A landscape with many valleys, sampled at points; each row gives a point and its height.
From any point a ball rolls to the lowest of the 2 points nearest to it. It stops when none of these is lower. Distance is the straight distance between rows; heights are no part of it.
(1515) height 739: [  0 -16 -26 -15   1 -25   5  -4   2   5 -19  -4 -10  21 -12  -4   5  -3
  -1   0   0   0]
(932) height 706: [-18 -25  44  21  23  -6  33  23  13  -7  17  -4 -18 -19  -8 -18   7 -11
   5  -7   9  20]
(1215) height 394: [-17 -14  -4   3   2   7 -28  24   4  14  -4  18  -8   3  13  -5  30 -26
 -17   9  11  -7]
(1920) height 555: [ 19  -4  -6   7  -6  -8 -16 -32 -12  10 -22   4   8  20 -28  12  -1 -20
   7 -17   2  -3]
(1632) height 827: [  1  -5 -10 -17   0 -21   7 -21 -10  22  16   2 -16  17 -15   5  -4 -11
   3   8  11 -14]
(187) height 715: [ 11  21  -8  -9  -7   3  -2  -5  18  -3  28   8  -3 -28  -6 -30 -39   7
  -5   1   5 -11]
(1546) height 318: [ -5 -18   3  23   2 -12  -5   2 -21   7 -21  14 -12  19  -4 -15  23   3
 -33  20   9  -1]
(307) height 448: [ -6 -11 -20  -8  -5   8 -26  11  -9   4  14 -13  18   5  13  16   8   1
  25  -6   2 -29]
(1410) height 693: [  4  -2 -21  15  -3 -14  -1 -12  -5  17   8   5  17   2 -15 -28  -6  22
  12  23  -4  -2]
(388) height 851: [-20  18  19   2 -11   8  15   1   0   6  22 -12  -7  16  -9  20   7  -1
 -16  22 -10  27]
(1658) height 308: [ 25  15 -14   7   0 -14 -16   9   8 -18 -20  14   3 -21  -4 -18 -12  -6
  -2   7  13 -15]
(1471) height 690: [  7   8  -7  -7   7   1  14  10  19 -12  27   8 -20 -32   6 -27 -25  -3
  11  10   5  -6]
(940) height 401: [-34 -33   7  -4  21   2   5   6   1   8  -1  -2 -28   0  20  -6  20   4
 -16 -12  19  -6]
(466) height 620: [  8 -16  28 -11  -2  -3  24   9  -6 -10  -4   9 -12 -13   7   2  -6  -1
 -11  -8  -8   7]
(1879) height 875: [  7  -6 -20  -8   3 -12 -22   6  -1 -18 -26  25  -6  11 -12  10  -8 -39
   6  -1 -18  -9]
(209) height 392: [-37   5   4   9   8   7 -19  -6  21  23 -11   8   9  -6 -10   8  40  -9
 -20   6   8   6]
(885) height 228: [-26  -9   3  -6   5   6   2  -3  19  11  22 -17 -19   4   1   7  24  11
 -14  -1   5  -4]
(707) height 852: [  9  10 -25  -3  -3 -32   1  -5 -10  -7   5  16 -21  16  -9  -6 -33 -21
   5  29  -7  -7]
(389) height 465: [ 15  34  11   9  -2  -8 -30 -20 -23  -3   7  20   1  -5   5  13 -34 -27
  -2  -2   8 -22]
(1478) height 582: [  8   4  -5 -12   0 -14  -1 -23  -3   8 -13   6  14  17 -23  26   1 -16
  11  -1   2   5]
(2076) height 503: [ 23   1 -19  13  -7   7 -27 -22  -8  19 -10  -5  31   5 -17  -8  -2   4
  16 -25   0 -12]
(1016) height 622: [  1  12  18  -4   2  12  41  -8   3 -25   6 -13  10 -20   3  26 -11   2
  24  10   7  13]
(1228) height 554: [  2   4   3   2   0  -6  -4  -1 -16  10 -25 -10   1   8  26   4  14   1
   8  -8  -2   1]
(2236) height 570: [  3 -17  -2   1  -5 -21   4 -13 -20   2 -31  19   8   9  -7   1  -9   4
  -3   4 -20   7]
(1695) height 529: [ 18  18  -3  23   1  -5 -14   0 -11   4 -42   5  23  14 -11  -1  22  -1
   9   1  -1  17]
(1972) height 624: [  1   8  23 -18   2  20  21  -8   4   9  20 -17   1 -12   0   7  -3  -1
  12  -7  10   2]
(394) height 760: [ 13 -18 -19 -10   2  -8   5   6   4 -14 -19   4   7 -16  19 -24 -15  17
  12 -12  -2 -15]
(1188) height 434: [ 23  22  13   3  -2   7 -35  -3 -14 -12   6  21   1   1  -1  18 -22 -29
 -10 -13   2 -16]
(1503) height 188: [-32   3   7  13  10 -11  31  -6  22   9   5 -22 -39  15   2  -9  10  15
 -27  -3  -4  15]
(876) height 431: [-22   5  -1  17   8   1 -15 -20  11  22 -16   0  13  14 -20  13  33  -2
 -18   4   8  17]
(1293) height 249: [  8  -6  15 -10  -4  22  -4  22  15 -19  21   8   1 -25  -4  -5   0   5
 -11  -9  14  -8]
(1534) height 836: [-13  -3  18   2  -5  -5  32  -7  -7   0  11  -7 -21  13 -13   8   8  -1
 -12  30  -2  10]
(589) height 321: [  9 -23 -10 -15  -7  -3  -3  13  -8 -14  13   1 -16   2   7  -4 -12  -2
   0 -17  -5 -25]
(945) height 700: [ 15   9   4 -23  -8   8  -4 -13  11   1  29   2  -4 -17 -17 -11 -22   0
  -8 -15   1 -17]
(1308) height 447: [ 37  21 -15  28  -1   6 -24 -32  -8  15   3   3  24   5 -26  -2 -12 -12
  22  -7   3 -11]
(1324) height 667: [  1  18   2  15  -2 -10   3 -21  -7  29   5   8  11  -1 -24 -21   0   3
   1  27  -2   7]
(516) height 224: [  7  37  -9   8 -11  19 -12   3   0  -7   2  -3  39  16   9  26  -8  -9
  25 -12   0   9]
(906) height 243: [-28 -21  -5   3   1 -18  15  -8  -1  20   5   3 -18  21 -10 -25 -12  18
 -26  20  -4  15]
(1115) height 511: [  9   1 -20  27  -8   9 -33   8 -10   3 -10  -1  13  27  -2  14  15  -7
   8 -12 -16   8]
(2046) height 644: [ 20   4  21 -24   6  11   1 -28  -6  11  -2  -8  13 -22  -6  -8 -21   7
  12 -24  15 -19]
(2035) height 307: [  7   8  10 -23 -11  17  -5  10  27 -18   9  14  16 -29  -6  11 -11  -7
  -9 -13   1   3]
(1751) height 504: [ 24  23  -6   6  -4 -12  -9   3 -14   9  -6   3  -9  36   1   2  -8 -26
   1 -10  -4   2]
(1673) height 558: [ -5  -4  16  -8   7  16   0 -23   0  15  -3 -31  11   2   6  16  16  16
   2 -23  24  -8]
(1786) height 432: [  2  -7  19 -14  10   8   4  -6   9 -25  -1  19   7 -51  -2  -7 -16  -1
   7  -2  13  -6]
(1128) height 371: [-35 -22  -5   5  18  -3  -3   2  21  11 -22   4 -25  -4  20 -17  21   8
 -30 -11  14  -8]
(1971) height 508: [ 17  33   7   0   1   2 -15 -13 -14   8  11  17   2  -1  -1  15 -15 -25
  13  19   5 -13]
(1924) height 520: [ -4  -5  -2  -2  -4   4   2  27   6  13  13  10 -20   6  12 -21   2 -10
 -10   8   4  -2]
(2253) height 348: [ 11  -3 -23 -18  -2  -2   5  -4  23   6   9 -15   3 -11  -7 -28  -8  26
   9 -12  -5   1]
(1888) height 581: [ 10  -2  28  -1   5  -3   8  -5 -23  16 -23  -4  -9   4  23   1  12 -11
  -3 -18   9  -1]
(1033) height 413: [-16   5  13  11  -6  12  24  30  12 -16  16 -11 -24   5  15   6  16   5
 -15  20  -4  21]
(1046) height 553: [-12  25 -15  23   8  -8 -19 -15   5  26  -8 -19   0  30   2   5  14  -2
   1   3 -18  14]
(2230) height 601: [-21 -18   7  -2   2  12   9  -6   1  -1   6 -18   8 -19   1  -4  12  41
  -7 -17 -18  15]
(1832) height 359: [-19 -23  23  16   8   3   3   8 -13   7 -11  14 -18   3   9 -11  23  13
 -38   8   3   0]
(1328) height 869: [  6 -11  -9 -15  -6 -20  -8   9 -13 -12 -20  25 -14  24  -8   7 -13 -28
 -10   5 -14  -1]
(547) height 528: [ 23  17  -7  11  -8  -3 -12   7 -15  15 -17  -1   7  22  21  -2   6 -12
  14  -7   3  -6]
(966) height 533: [-13 -23   6  -9   9   1   2   0  -2   1 -11  17  11 -25   2  -5  17   0
  10  18  10  -9]
(535) height 507: [-11   3  11  -8  -3  -2  16 -21 -22   3  15  -3   5   3   2  15 -13  11
   8  17 -16   3]
(125) height 825: [  4  -7   6 -11  -7 -16  27  -5   0  -8  16   0 -28  13 -24   3  -3   6
 -18  15  -1  13]
(1805) height 369: [ 16  22   6  -5  -4   3  -3  -4  23 -29  -6  14   8 -47   1 -12 -26   2
  -6  -8  12  -3]
(1477) height 438: [-21  -9 -11 -12   5 -11   3  -7  -5  15 -17  18   8  -6  11 -20 -19  -9
  23   7 -18  -8]
(2085) height 382: [  8   9 -25 -15  -3  -5  -4  -5  14  19   1   2  13 -12   1 -36 -20   8
  13 -12  -8 -14]
(1875) height 738: [-23 -19  33  -4   2   7  20   1  -4   7  29  -7 -23  -6   6   7  -1   5
 -12 -11 -15  11]
(73) height 725: [ 13 -14   5 -22  11   8   1   7  -4   1  21   9 -22 -20   2 -25 -11  -9
   3   1  24 -32]
(942) height 436: [  9 -12 -30   6 -11   3 -32   1   5   0  21  10  16  10 -41   3   9  -1
  -7   2  -4 -11]
(1067) height 605: [ 20  -4   4 -12 -15   3   6  11   2 -21  -1   8  -5  -2  -5   8  -6   1
 -16 -11  -5   5]
(625) height 587: [-18  -1   0  -2   7 -14  24   0  -3   4 -24 -13 -23  14  22  -8   5   9
  -4   4 -11  14]
(711) height 400: [-40 -11 -11  -3  18 -14  -8  -9  16  32 -13   0 -16  16  22 -13  16  -7
 -20 -17   5 -15]
(1561) height 396: [  7  13  -7  -9  -8   2 -28   8   4 -14   9  20   1 -16   5  10 -16 -25
   0   1   0 -18]
(1029) height 710: [  2 -17  37   2   5  14  25  -4 -10 -17  15 -26  -6  -7   2  14   0  28
   3 -34  -1  10]
(1867) height 645: [-38 -25  33  16  28   2  21 -10   4   1  -1 -15 -16 -17   6  -7   9  16
  -6 -23  -3   8]
(1666) height 590: [ -6  29   4   4 -17   2  10 -10  -1  14   0 -23  11  19   4   2   1  12
  -9  -7 -15  22]
(496) height 657: [ -5  -2  30   8   5  11  34  13   9  -4  -4  -4 -14 -31  16 -16   4 -13
   4  -7  -7  25]
(591) height 276: [-10 -11   4   5   1 -16   3  -7  -6  17   4   7 -20  28 -17 -10  15  10
 -31  19   6   4]
(1197) height 295: [-17 -20  -7 -14   5  -1   3 -11  22  15  -7  -8  -9  -4  -5 -13   5  17
 -16 -22  -1   3]
(303) height 469: [ -1  15  -2   1 -10   3  -8 -11 -20   5  21   4  26   6  -3  16 -17   8
  17  18 -21  -4]
(2105) height 410: [-16   0 -19 -16   0 -10   2  -9  13  27   4  11   7 -10   4 -29 -28  -2
  13  -5 -21  -1]
(2006) height 166: [ -8   3  16   1  -3   4  10   6 -24  -3   0   2  -5  14  16  31  10 -10
  -4   8  -5   9]
(914) height 621: [  4 -10  -4   6  11   5 -15  10 -19   7  17 -13   1   7  11 -11  14  22
  12  18  16 -29]
(902) height 913: [  7  16  26  -6  -8  13  20  28  -1 -16  -1   9 -23  -8  24   0 -12 -21
 -10  10 -10  14]
(971) height 699: [ -1 -24   1 -15  22  -1   6   7  -2  10   7  -6 -30  -9  13 -26  -6  -2
  13  -3  25 -25]
(107) height 539: [  8 -14 -14  32  -6   8 -39   7 -27  10  -4   7   9  23  -1   4  17  -8
   2   5 -16  -7]
(1533) height 687: [ 17  -1  23  -6  -3  12  30 -13 -12 -18  16 -20  11  -2   2  24 -21  24
   8 -17   3   6]
(417) height 625: [-29 -33  15   5  15  14  13  -1  13  -1  13  -7  -4 -21   2 -16   1  22
   4 -16  -3   7]
(944) height 588: [ 15 -13  10  -8  -9  -7   1 -16 -25  -7 -25  13   8  -2   1   2 -17   8
 -10 -23 -14  -7]
(1396) height 660: [ 19  11  10   2  -4  -1  36  -3  -2 -35   2  -6   5  -9  -8  23 -20  19
   6   1  12  10]
(185) height 557: [  9  22   8  -2 -14   0   2   3  -2 -24   4  25  15  -3 -24  18 -12  -9
 -19  27 -17  15]
(1706) height 407: [ 26  45  -5  16  -5  16 -19   3   2  14   4   2  23  -5  11 -13  -7  -3
  13  -8   5 -10]
(52) height 461: [-23  10   4   3   0   6  20  17  -2  -3 -12  -6   5  -9  20  -2  10  -3
   7  23  -9  21]
(350) height 531: [ 18  30   4  23  -4   7 -14   2 -16  -9  -9  21  15  19 -15  22   0 -17
  -2  26  -5  21]
(468) height 387: [ 29  26 -23  23   6  -3 -26 -19   3   7 -11  10  19  -7 -14 -12 -10  -6
  22   5  10 -17]
(1545) height 439: [-14  -4 -15   3 -13  -7 -14  -6 -12   8   3   4  18  10  -4   8 -13   4
  11  10 -34   1]
(312) height 542: [ -3  -3 -11  -1  -1  13  -4  32  16  12  15   1  -8  -9  21 -32  13   8
  -6   2   6  -4]
(1862) height 861: [  1  10 -13  -8  -4 -22  -1  -6 -11  -6  -6  20  -9  25 -24   5 -21 -30
  -5  20 -22  13]
(1700) height 678: [ 10  13  13 -25  -4   4  -6 -26   8   6  12  10  10 -34 -14  -8 -33  -1
   2 -22   3 -11]
(1210) height 598: [ -5  11  17  -8  -4  20  -9   4  -2  18  12   5  19 -23  11  11   8 -12
  10   2   5  -5]
(1647) height 257: [ 29  11 -18   6  -5  -8  -9  -2  16 -36  -3   7   6 -25 -12 -11 -13  11
   0   9  29 -15]
(1216) height 498: [-24   9   2  -4   2   3  -1   8   3   9 -20   3  19  -4  11  17  15 -21
  14  16  -1  17]
(24) height 501: [  3  -4 -13  -4 -18  10  -1  12   5 -16  18   4  20  -6 -19  -2   7  25
  -4  15  -8   2]
(201) height 606: [ 24  -7  10 -12  -2  -1  14 -14  -4  -8 -13  -7   3 -11   4  -6 -14  23
  -7 -35  -6  -4]
(403) height 530: [  5   5   2  -2 -17  14   8  12   0 -20  17  12  13  -1 -16  17   5   9
 -10  25 -14  18]
(329) height 579: [  0 -11  -9  23   4  -1 -30   8 -21  20   3  -1   2  17   9  -6  21  11
   7   5   4 -26]
(1611) height 729: [  7 -22 -19  -7   2 -27   6 -12  -5  10 -24 -14  -5  10   3 -14   1  21
   3 -10   6 -10]
(1744) height 842: [ 14  -1 -27  -4   3 -24  -4  -7  -5   8  13  10 -23  13 -16  -2 -14 -22
  10  26   9 -20]
(581) height 442: [ 21   6  -9 -12  -4   3 -14  13   6   5  23   3  -8   1 -21  -4  -1 -20
  -7   8  27 -24]
(2231) height 540: [-13 -11  11 -12   5  -5  31 -23 -11   4  -3  -9   9  -8   6  12  -6  15
  15   2  -5  13]
(1792) height 329: [ 12   6  18 -23   3   5  14   3  -2 -14  10   3 -14  -9  10  25 -11 -17
   7   3  20 -11]
(1986) height 707: [ -7 -16 -28  12   1 -22   3 -18   1  26  -9  -9  10  10 -15 -34  -6  29
   5   6 -11  -8]
(2222) height 263: [ 24   4 -31  36   5 -12 -36 -17  -3 -20 -21  16 -13   4 -19  -9 -14 -30
  14   9  -6 -17]
(829) height 573: [  2  -8   7  10   7   7 -12   3 -18  -6  -8  22  22 -19   6  -7   4   1
  13  21   8 -15]
(440) height 814: [ 13 -12   4 -18  -5 -20  21  -4  -7   6  14  -7 -31  20 -12   2  -6  -4
   0   6  12  -6]
(2184) height 559: [ 17  18  -3  -2 -19  15   3  -8   0 -14  -6  -5  35  -1  -5  12 -12  21
   2 -20  -6  12]
(1289) height 460: [ 14  43  -9  20  -6   4  -9   8   4  11 -10   3  21   9   6  -7   4  -7
  16  11 -12  11]
(2121) height 637: [  6   2   7  -5  -8  -4   0  -2   3   3 -15   8   6   5 -18   7  21  -3
 -20   8   6  10]
(1339) height 301: [ 24  20 -14   6 -18   9 -28  -1  -2 -29 -18   7  25  21  -2  25 -19 -14
   3 -32   8   1]
(908) height 664: [ -1 -12   2  -2  17  15   0  15  -9   8  16 -14 -15  -7  19 -24   2  15
  15  15  20 -25]
(1905) height 603: [-23 -17  -1 -12   7 -12  17   6  -5   7  -5   0 -23   4  19   3   7  -6
   3  23   1   4]
(2083) height 487: [-17 -17 -20  10   7   2 -20  26   2   7 -27  19  13  -4  18 -20  17  -7
   6  11  -8  -5]
(1409) height 502: [ -2  -6 -24   6   0  12 -28  -5   2  21   9 -22  23   7  -5   5  26  13
  17  -6  12 -19]
(1524) height 395: [  2  -3   8   0   0  -2  30  18  10 -23   7 -17 -23  13   8   7  11   7
  -5   7  -6  26]
(1603) height 338: [-32  -8 -13  10   7  -2 -30 -23   3  22  13  -9  11  14 -10  19  23  13
  -5   4  -6 -11]
(659) height 381: [ 14  11   0 -15   3 -13   8  -2  -8 -23  -4   7 -14  -3  22  17 -26 -22
  13   4  14 -16]
(733) height 640: [  0  11   1   4  -5  -9  -2 -15  -5  35  -9  14   0   2  -5 -25  -5  -4
 -11   7 -16  17]
(2259) height 198: [-10 -24  10   6  16   2  19  16  19 -11  23 -16 -35  -5   3 -10  16  17
  -5  -5   8  12]
(532) height 358: [  7 -12 -18 -20  -6  -2 -15   8  17  11   8 -16  -6   9 -11  -6  16  -7
 -12 -19  17 -19]
(337) height 599: [  7  -7  20 -15   9  19   8 -29  -5  11  -2 -22  17  -9 -10   7  -5  25
   1 -25  17  -4]
(2015) height 513: [-19  -7  -3  11  12  19   2  25  28   8  15 -13 -11 -20  18 -34  23  24
  -4   3  13  -1]
(1877) height 481: [ 10   7 -25  16  -4  11 -26  -3   2   9  -2 -14  25  24   0  18  16   2
  18  -8   7   0]
(1321) height 222: [ -9 -16  14 -12   1   5   7  24  -9 -17  -2  -1 -21  13  17  23  21 -16
 -12   6   4   9]
(909) height 891: [  3  16  -6 -16   1  -1  -7   6   7 -33 -35  18  17   4  -3  27  -2 -26
   0  -1  -7  19]
(1048) height 91: [  8  17  11   4 -14  10   0  11 -15  -7  -1  -5  13  19  11  36   5 -13
   3  15   9   9]
(259) height 721: [ -8 -39  24   6  19  -4  28  23   2 -24   9  13 -22 -24  -4 -19  -6  -1
   7   1  10  13]
(897) height 472: [-26  -9  10  27  19  10  13   8   9   4  10 -10 -13 -13  21 -17  26  34
 -15   6   5  -2]
(1467) height 634: [ -5  -9  39   2   6  -7  34   5  -6  -9 -12  -4 -24  -7  13   4   8 -15
   0  -4  -5  18]
(1613) height 440: [  3  -2 -21   3  -2   2 -11  10  17  -7 -11 -12  15  -2   2   0  22  15
  15   4   8   4]
(1078) height 435: [-19  13  -4   2  -9   6  10  36   7 -10   6  -8  -4   8  23  10  13   1
  -2  29 -18  19]
(36) height 611: [ -3  -1  -8  -7  -2  -9   2 -10   6   6  -4   8   8  10 -29  28  23 -14
   5  18  10  15]
(106) height 761: [ 20 -25  30   2  18   2  23   6 -18 -14  -3   2 -25 -17   9 -18 -12  15
   9  -4  15 -15]
(586) height 489: [ 12  -2  -1  -2  -1   2   1  10  -1  20  23   5 -17   7  -7 -19   4  -4
  -9  19  16 -14]
(689) height 397: [ 14  -7 -19 -11  -9   6 -23  -5  13  14  18  -3   8   4 -31  -9   7  -3
  -9  -7  18 -20]
(1084) height 374: [  7 -12   3  -6  -2   2  25  22  -5 -19  12 -19 -20   4  14  12  -6  19
   3  -7  -6   7]
(211) height 466: [-11  -1 -28  11   1  -4 -16  19  11   1 -24   9  21   1   5  -8  25   2
   9  13  -5   8]
(1981) height 471: [-20  23   1  14  -4  10  -7 -19   8  19 -16 -11  34   9 -15  20  26   5
  -3   0  11  19]
(968) height 350: [  4 -19  -7 -12 -10   2   5  21 -13 -26  20 -10 -10  11  18  10  -8  18
   3   2  -9 -16]
(1551) height 626: [ 26   2   4   2  -3   6  22   3   7  -6 -11 -16   5 -14   2 -17   3  29
  -3 -22  10   5]
(653) height 402: [ 25   9 -17   9  -3   4  -4  15   2 -18 -18   1  21  -5  14  -4   5  14
  14  -6  12 -10]
(456) height 463: [-17 -20 -17   3   8  -8 -14   5  -6  11 -18  29  16 -11   7 -16  -4  -6
  18  15 -15   1]
(1389) height 608: [-18  11   0 -15  -8  -2   8 -12   1  18  -7 -11   8  12  -8   1  -1   0
 -15  -5 -31  30]
(1066) height 612: [ -7  -4  42   8   8  -6  24  -6 -13   6 -15 -12 -16   1  24  15  26  -7
 -15  -9  10   9]
(882) height 906: [ -9  14  18 -14  -2  -6  28  25  -2 -13 -13   3 -20   1  26  14   1 -30
  -1  12 -21  23]
(1769) height 560: [  5  33   6   1 -11   5  -5  -2  -3  -5   2  17  21  10 -23  19  -8 -13
  -1  25  -9  30]
(1707) height 248: [  7   7 -35 -16  -6 -16 -18  -2  13 -35 -16   7   8   3  -6  23 -27 -16
  17  -6  -2  -3]
(960) height 800: [ 10 -18  27 -11   8 -14  34 -11 -16   1   7 -11 -37   9  -3  10  -2  -5
  -3   2  19  -3]
(1199) height 684: [-13  -1  26  18  15   3  40  14  11   4  13 -15 -28 -24   4 -28   1 -11
   3   6  11  17]
(2145) height 580: [  0   0   7  -7 -13  12  13 -12   7  -5   1 -15  27 -10  -9   3   4  34
 -10 -20 -13  24]
(832) height 781: [ 27 -19  25   3  13  -8  27  -4 -21 -16  -5  -8 -21  -1   3   7  -3  12
  -1  -4  20 -14]
(840) height 862: [-27  16   3   5 -11   8  -2   5   1  17  28 -14 -12  17   8   7   2  -3
 -16  17 -17  12]
(225) height 451: [ 12   8  -7  -1 -11 -11 -21  -2 -24  -6  10   1   5  21  17  23 -20  -7
  22  -8 -17 -13]
(1287) height 719: [ -2 -27 -19   1  -4 -13  -8 -14  -5  10 -13 -16  17   0  -1 -14   8  33
  13  -7  -5 -12]
(1463) height 415: [-29  -1 -23   7  -3  -7 -22  -4   4  23   4   0  13  20   9  -2   4   1
   6  -1 -36   3]
(478) height 677: [ 12  10  30 -20  -1  20   8  -7   8  20  35  -9 -15 -21  -9  -9   4  -5
  -3 -16  15  -3]
(1701) height 556: [  0   2  -7   8   4 -17  -7  -5  -9   4 -36  12  16  13  -9  -7   7 -10
  -1   6 -16  15]
(936) height 205: [ 12   7 -34  12  -5 -21 -27 -10   9 -27 -13  11  -1   0 -17   2 -27 -20
   8   7   1 -14]
(1835) height 549: [ 11  21  17  -1   0  10  -9   4 -19  11   2  12   4  -5  16   4  -6 -18
   7   7   5 -15]
(1953) height 327: [ -9 -25  -2 -22  -1  -4 -12   2  14  15  -2  -2 -17  12 -10  -1  18  -4
 -28 -16   8  -4]
(2189) height 216: [-29 -23  -1   5   8 -17  19 -12   4  15   8 -13 -34  16  -2 -16   1  25
 -25  -5   0   6]
(1679) height 638: [-18  -3  28  14  14   7  23  -8   0   3 -18 -22  -8 -10  10  14  29   6
 -17 -10  20  13]
(1187) height 470: [  4   1 -20  -3 -11   7 -22   5   7  -3  20   5  30 -10 -22   9   0   8
   5   3  -5  -6]
(370) height 490: [  1  -2 -20  18  -3  -8 -21 -11  -2  24   0   8  -3  17 -18 -10   6 -13
   6  11  -2 -10]
(1597) height 525: [-10  10 -15  30   5 -11 -16 -17 -10  27 -10  -7   8  25  -5  -7  24   8
   2  11  -4   0]
(382) height 464: [  6 -12 -36  18  -2 -11 -21   2   0   4  -6  11   7  13 -32 -11   4  -8
  -5  14  -4 -11]
(1911) height 164: [  5  22  -6   0  -9  12  -1  10  -1  -9   9 -11  22  19  11  31   1  -8
  21  10  -6  12]
(1444) height 551: [-30  -2  13 -11   4  22   0  -3  10  15  -7  -4  23 -29  16  18  21  -7
  15  10   4   7]
(250) height 421: [ 13   7   1  -9  -2  -9 -13  -6 -24 -21  -2   4   6   3  20  29 -26 -12
  18  -4   2 -28]
(677) height 617: [  9   5   7   0   8   3   9   0 -11  -5  -6   2  15 -30  12 -16  -8  14
  12  13   0 -10]
(262) height 355: [ 31  38 -13   9 -10   3 -13  10  15  -4   1  10   8  -9  -3 -11 -10 -12
   2  -2  11  -6]
(772) height 160: [-31  -8   7  20  14  -6  30  11  34  -5  19 -18 -36   3   1 -17  10   6
 -20  -4   6  23]
(377) height 367: [ 29   7 -22  12 -17  18 -21  21   5 -15  -4   0  29   3  -1   6   4  11
  -4  -7  11  -7]
(2010) height 574: [-13  28  -6  23  -6 -11   2 -16  -5  23  -5 -23   6  26  11   0   8  18
 -14  -2 -24  12]
(1740) height 883: [  8   6 -13   1  -1  -2 -27   7  -8 -23 -26  27  15   8  -6  20  -2 -31
   4   6   3   9]
(893) height 485: [ -7 -16  13 -16   8   8  15   0   9  -6   1  14   3 -37  -7  -8  -4  -6
  11  16   5   0]
(1858) height 577: [ 15  18   2   6 -15  -6 -15   1  -5 -29  -5  22   8   1 -18   7 -28  -4
 -21   7 -10   5]
(769) height 668: [-29  -6  41  14  20   6  25 -10   2   5   4 -22  -9 -18   4   7  21  11
  -2  -6   6   9]
(1678) height 383: [-30  -7 -23  17   8   4 -38  -7   5  25   1   0   5  15  -3  12  28  -8
  -3  -1 -20   5]
(1540) height 899: [ -8  11  11 -22  -5   1  11  20  -3 -23 -27   9  -1   5  11  23  -3 -30
  -3   1 -14  22]
(1820) height 333: [ 30  18 -21  21 -20   9 -35  14   2 -20  -9   6  23  22 -15   7   3 -10
  -4 -21   5  -1]
(1815) height 496: [ 23  35  -2  23  -7   6  -6  11  -5  -6 -21   5  26  14  -4  10  10   1
   5  10  10  17]
(1965) height 724: [-20 -26  23   1   5   8  24  -4  -9 -15  24 -23 -12   2  -4  20   3  26
  -2 -20 -17  11]
(926) height 285: [  5  20 -26 -16  -4  -8  -6 -16  25 -31 -12   5  24 -10  -6  22 -28  -4
  15  -7   3   4]
(2113) height 403: [ -2 -18  -6 -22  -2   7 -17  -3 -12  -4  22  -3  16  -4   0  20  -8   6
  14   7  -3 -26]
(30) height 271: [  7  16 -16  -6 -13  14 -21   4   1 -13  -4   7  27  24  -6  25 -14 -12
   5 -25 -11  13]
(273) height 534: [ 22  14  -8   7  -9   3 -11  -7   2   8  -5 -13  33   6  -2  -9   0  20
   5 -27  -6   0]
(202) height 324: [ 22  14 -24  31   6 -13 -33 -12  -1   0 -19  25   4 -10  -5 -29 -22 -19
   7   8  -4 -10]
(435) height 753: [  0 -22 -34 -10  -3 -16   4  23   3 -10 -27   0   1   1  13 -24  -7   9
   5   2 -10   3]
(1887) height 532: [ 20  -4 -13   6 -12  -7 -25 -19 -18  11 -17   0  11  18  -9   0  -7 -12
   6 -25 -11 -20]
(1507) height 740: [  0 -40  29   9  26   7  19  11 -12 -11  23   0 -20 -17  -5 -25 -12  17
  10  -4  10  -7]
(2224) height 266: [  0 -14  17 -19   0  10  15  21   5 -13  17  -9 -28   6  13  24   7 -17
   3  -2  12   1]
(1816) height 437: [-23 -17   4  19  21   0   6   7   2   4   2 -18 -26   2  33 -12  15  21
  -8  -8   6 -11]
(2065) height 648: [ 23  16   2  -8   0  11  25   8  19 -18   5 -22  -2 -16  10   1  -8   9
  13 -22   8   4]
(215) height 575: [-18   1   8  -8   1 -12   9  -9  -3   8 -16 -22 -15  22  24  13  11   8
  -3 -13 -10   6]
(1065) height 746: [ -9 -25 -22 -13   6 -16   3  10   8  -3 -29  15  -4   6   1 -16  10   0
  -1   6   0   5]
(1529) height 286: [-36   0   1  -6   8   5 -12 -12   4  14   1 -14   1   5   5  21  25   8
 -14  -5  -2 -13]
(1917) height 510: [-15  16   7  -3  -3   7  -4 -31   8  21 -10 -21  19   5  -5  24  19  15
  -5 -16  17   9]
(981) height 727: [  9  14  35  -1   6  22  14   9   0   4  34  -6 -20 -27   5 -18 -10  -7
  -7   2   6  -4]
(159) height 759: [  0  -7  41  -5   5  18  21   6  -8  -5  36   9 -16 -34   7  -9 -22 -17
  -1  -5  -5  -8]
(696) height 752: [-11 -16  42  -6  13  11  26   8  -3  -2  38  -1 -26 -16  -5   2  -7 -12
   2 -17 -11   8]
(2027) height 477: [ 18  15 -16   5  -7  -9 -22  -5 -14   4   3  10  -8  27   2   4 -30 -29
  11   3 -24 -13]
(1421) height 647: [  0   0   2  -2   4  -4  24   9   2   5  -2  -4  -8 -22  13 -33 -12  12
   8   2  -4   4]
(192) height 322: [  6 -19 -27 -14  -7  -2   2   5  27   0  -6  -6   2  -3 -15 -26   3  19
 -11 -15   1   1]
(1480) height 578: [-12   3  15 -16  -2   9  31 -11   9  -1   4 -15   7 -13  13  21  -5 -10
  25   0  -4  11]
(2255) height 666: [ 14  13  -1  -5   5  -5  25   7  14 -15   3  -8  -9 -30  17 -23 -22   7
  19  -7   9  -2]
(454) height 181: [ 19  -2  -6 -11  -3   5  -5   8  13 -28  19   9   1 -25 -16  -3  -4  11
  -1  -1  15 -19]
(1804) height 242: [-37 -29  -1  -3   7   4  10   6  14  -9  23 -12 -27   0  -4   7  19  20
 -20   5   9   5]
(690) height 591: [ 22   8  10  -5 -16  -3  -2   6   3 -31  -1  18  -3   0 -15  -8 -23   5
 -36  -4 -10  -1]
(1132) height 357: [  8  -7 -15 -25 -10  -1 -21   2   5 -10  22   5  -3  -2  -4  12 -21 -11
   5  -6   2 -28]
(2228) height 352: [-36  -8  -1   6  11   8 -18  10  16  12  -8  10 -12  -4   7  11  41  -7
 -26   9  16  -1]
(330) height 623: [-12  22  -1  -8  -9  -8  -7  -7   4  20  -7   9   9   5 -10 -14 -14  -9
 -10  -1 -37  28]

Call two points neighbours if one is among the 2 nearest of the other. Go from one point of each pair to the other, from neighbour to neighbour, staying as low as possible. Name the highest point that can't be avoided.
(942) / (454): (1769)
(1048) / (1197): (2083)
(772) / (885): (1804)
(589) / (1877): (1409)
(1128) / (1197): (312)

Where does a ball stop that starts at each point below?
(625): (1048)
(211): (1048)
(2236): (454)
(1888): (1048)
(945): (2228)
(1769): (454)
(1444): (589)
